Each row is a point on a landscape with many valleys, with its height.
From any point a ball rolls to the lowest of the 4 points nearest to it. It stops when none of these is lower. Distance is the straight distance between rows; heights are no part of it.
Z_515: [167 114 138 102  74 115 121 113]  h=772
Z_260: [146 102 139 116  53  98 124 142]  h=575
Z_677: [143 121 146 125 156 135 145 103]  h=546
Z_648: [ 96 132 166 190 189  90 190  76]  h=549
Z_425: [144 148 114 118 153 158 115 114]  h=349
Z_403: [114 134  90 148  41 116 109 180]  h=304
Z_299: [130 100 164 119 152 120 156 116]  h=858
Z_785: [158 165 107 145 154 148 128  60]  h=813
Z_511: [ 89 113 133 111 176 141 124 168]  h=282
Z_286: [117  99 159 111 153 125 144 140]  h=609
Z_689: [129 143 116 119 165 161 116 130]  h=274
Z_373: [130 149  84 123  54 122  90 163]  h=500
Z_774: [110 146 143 171 190 128 165  84]  h=347
Z_982: [166 116 150 114 133 126 142  84]  h=45
Z_38: [111 126 101 149  48 108 123 185]  h=132
Z_484: [161 109 152 106  98 115 134 115]  h=688
Z_551: [131 131 120 111 110 140 104 154]  h=518
Z_612: [119 125 126 110 145 150 112 160]  h=317
Z_248: [124 175 108 159 188 159 130  89]  h=876
Z_510: [131 125 104 127  45 109 108 154]  h=623
Z_514: [132 107 139 110  84 111 116 163]  h=258
Z_715: [ 91 153 155 198 195 100 178  84]  h=442
Z_628: [126 154 103 110 144 163  96 144]  h=332
Z_416: [170 128 122 104 113 135 120  85]  h=438
Z_850: [159 123 117 106  61 111 107 129]  h=899
Z_793: [115 132 110 115  98 137 102 181]  h=473
Z_842: [156 160  73  92  82 138  75 118]  h=768
Z_865: [159 118 132 107  98 130 111 125]  h=890
Z_357: [101 104 163 150 194 115 171 105]  h=384
Z_522: [ 88  79 159 111 167 115 142 159]  h=820
Z_60: [ 86 120 140 136 203 141 147 136]  h=226
Z_872: [149 139 125 120 147 147 123 107]  h=219
Z_607: [149 137 138 152 160 133 154  65]  h=767
Z_36: [133 108 117 136  33  91 128 159]  h=210
Z_956: [151 113 135 109  75 117 118 136]  h=730
Z_714: [104 102 147 118 100 109 126 182]  h=441
Z_224: [150 149  98 101  98 140  90 134]  h=691
Z_477: [148 151 124 144 163 143 136  75]  h=643
Z_977: [117 203 111 200 174 134 140  69]  h=902
Z_968: [141 132 125 107 127 141 113 131]  h=578
Z_287: [114 119 152 145 187 126 162 108]  h=103
Z_659: [141 113 144 110 133 132 132 126]  h=669
Z_153: [ 94 149 138 179 205 127 166  98]  h=389
Z_548: [179 106 143 103  93 118 129  88]  h=591
Z_406: [110 132 124 111 158 155 114 160]  h=272
Z_485: [162 121 130 106  90 120 115 115]  h=805
Z_102: [104 111  98 178  29  92 144 183]  h=303
Z_598: [122  87 156 110 123 113 136 154]  h=809
Z_883: [ 88 148 117 145 209 155 137 134]  h=190
Z_13: [141 127 117 115  72 117 106 150]  h=795
Z_219: [ 79  88 156 136 201 118 167 130]  h=464
Z_185: [118 105 130 139  56  99 130 181]  h=364
Z_68: [121 114 165 158 181 117 180  83]  h=156
Z_394: [170 151  89  97 108 142  99  84]  h=810
Z_254: [109 115 142 111 162 138 129 153]  h=301
Z_342: [ 96 127 130 118 185 148 125 158]  h=254
Z_928: [102  77 157 108 121 107 139 173]  h=624
Z_521: [160 162  98 112 138 154 100  86]  h=916
Z_847: [130  95 153 118  86 105 132 166]  h=673
Z_712: [110 112 132 119  95 122 114 188]  h=148
Z_950: [117 153  83 123  80 143  81 176]  h=491
Z_912: [ 97  97 143 110 135 117 128 183]  h=611
Z_966: [153 103 164 123 145 120 157  93]  h=494
Z_152: [115 140  85 140  56 121  99 182]  h=367
Z_338: [122 168 135 191 175 123 161  69]  h=496
Z_615: [103 121 130 112 125 136 113 183]  h=472
Z_606: [176 144  95  95  96 128  99  80]  h=712
Z_632: [117 127 132 118 172 150 131 136]  h=202
Z_517: [131 177 114 171 176 150 139  68]  h=771
Z_816: [164 139 103  97  88 133  95 109]  h=871
Z_902: [135 124 141 120 151 145 131 116]  h=280
Z_604: [ 95 181 126 198 193 129 152  89]  h=475

Where does a ball stop that starts at each point below?
Z_816 => Z_632
Z_248 => Z_872
Z_13 => Z_712
Z_510 => Z_38
Z_604 => Z_287
Z_338 => Z_287
Z_286 => Z_632
Z_628 => Z_632
Z_548 => Z_982
Z_260 => Z_38
Z_912 => Z_712
Z_659 => Z_632
Z_847 => Z_712
Z_648 => Z_287

Call two points neighbours if one is among the 4 nearest of the other. Go from one point of each pair to the other, from neighbour to neighbour, staying as low as possible. Name the highest point that can't be avoided.
Z_982 / Z_287 => Z_677
Z_287 / Z_883 => Z_60
Z_883 / Z_38 => Z_615
Z_38 / Z_712 => Z_185

Write out the way that a ball takes from each point below.
Z_484 => Z_548, Z_416, Z_982
Z_299 => Z_966, Z_982
Z_522 => Z_254, Z_632
Z_606 => Z_416, Z_982
Z_785 => Z_477, Z_872
Z_598 => Z_286, Z_254, Z_632
Z_977 => Z_604, Z_774, Z_287
Z_928 => Z_714, Z_712
Z_394 => Z_416, Z_982
